A landscape with many peaks, sampled at points; each row gives a point and its height.
From any point a climber steps to the highest of the 6 points nearest to it. It stops when none of these is higher. Distance is the straight distance between rows; heights are no part of it.
Ded height 4.11: [124 123 129 101 117 108 112  92]
Tem height 0.32: [138 128 111 136 152 113 120  77]
vor height 5.52: [128 121  91 183 154 168 146 202]
bazu height 5.26: [132 147 133 178 151 138 146 126]
zez height 5.89: [133 140  94 189 161 159 157 189]
zaveg height 2.07: [128  98 140  46  93 109 108 113]
Rig height 2.75: [128 138 114 191 113 172 140 171]
feki height 2.77: [124 136 168 154  92 141 122 113]
Lem height 0.57: [112 120 128  56 125  89 117 106]
fozov height 2.48: [113 114 161  48 109  97 114 121]
Vom height 1.29: [117 111 141  21 114 107 116 137]
fupad height 4.41: [154 131  96 200 142 150 140 140]
lum height 5.94: [127 117 165  97  94 119 108 102]
vaf height 5.91: [126 123 135 117 122 110 109  92]
zapi height 1.01: [134  95 108   7 113 103 115 164]
mim height 0.56: [146 135 124 166 121 136 123 100]
fakal height 2.29: [119 132 130  88 133  97 124  91]
petug height 5.54: [139 137  87 194 156 167 145 183]
Mef height 3.09: [128 135 145 147 126 124 131  97]
Tira height 3.28: [129 128 153 128 110 125 112  92]
Mep height 5.71: [125 135  92 193 145 175 158 200]
Luvu height 5.75: [147 142  90 182 173 160 157 203]
zudi height 5.90: [117 135 161 129 129 119 125 104]
dos height 1.95: [129 105 140  54 114 103  98 108]
Fuz height 4.01: [126 147 141 166 127 140 143 130]
laluk height 0.77: [130 139 119 151 164 107 134  81]
Zupi height 3.11: [119 137 176 145  96 137 135 117]
Togol height 5.27: [126 134  99 192 132 171 144 186]
dak height 4.94: [137 146 121 185 139 153 148 142]
dov height 4.88: [121 122 150  92 100 119 101  96]
manu height 4.45: [116 130 166 111 108 122 126 106]
loda height 3.37: [124 113 117 101 133 104 111  79]
sipal height 3.51: [124 120 141  88 113 105 112  99]
busoz height 1.44: [133 133 125 155 138 122 128  89]
Vel height 1.43: [103 130 148  80 133 107 121  97]
Kibul height 1.38: [128 146 130 166 148 120 142 100]
vok height 2.58: [138 141 118 182 123 152 130 140]
tiriv height 5.48: [124 117  93 163 187 173 151 234]
nar height 0.98: [119 112 129  25 109  95 117 134]
purom height 2.91: [114 131 144 106 132 104 124  90]
mipug height 3.29: [120 153 151 169 128 141 141 123]
puv height 3.08: [121 152 154 178 111 156 140 139]
rogak height 5.50: [139 119  82 179 175 164 140 220]
Sef height 1.19: [125 112 122  29 113 104 111 131]
desez height 5.61: [153 140 107 188 155 131 136 126]
kibun height 1.12: [118 134 134 116 159  97 128  79]
Pafe height 2.74: [119 108 154  67 105 106 115 104]
nof height 2.57: [123 141 135 192 111 162 142 156]
kom height 3.80: [111 121 171  72 112 103 121 106]
gog height 1.28: [141  87 118  13  95 107 108 160]
guvi height 4.74: [142 156 119 178 167 130 157 134]
Vug height 1.61: [126 107 135  24 103 107 109 143]
Suros height 5.30: [144 144 116 193 144 147 149 135]
nezu height 2.70: [123 119 136  85 117  95 105  90]
guzuv height 3.89: [117 143 176 126 110 121 129 111]
mas height 6.21: [152 134  99 193 162 148 149 153]
vubub height 3.38: [136 145 117 175 129 141 134 118]
kega height 3.97: [131 110  70 183 150 167 137 211]
rabe height 0.25: [145 137 105 169 150 123 127  97]
teni height 0.26: [135 130 141 167 104 149 123 108]
rezu height 5.78: [141 141 110 187 154 157 159 168]
duz height 0.42: [134 140 141 172  90 153 122 131]
Vuga height 1.22: [127  99 114  23 108  93 100 128]
zuf height 1.18: [111 105 117  62 113 101 108 101]
finu height 1.89: [112 122 142  66 114  95 118 103]

For each start below, name the point where the climber stops.
duz => mas
busoz => vaf
Kibul => mas
Vug => lum
teni => mas
sipal => lum
Zupi => vaf
Lem => lum
Vel => lum
feki => vaf
vok => mas
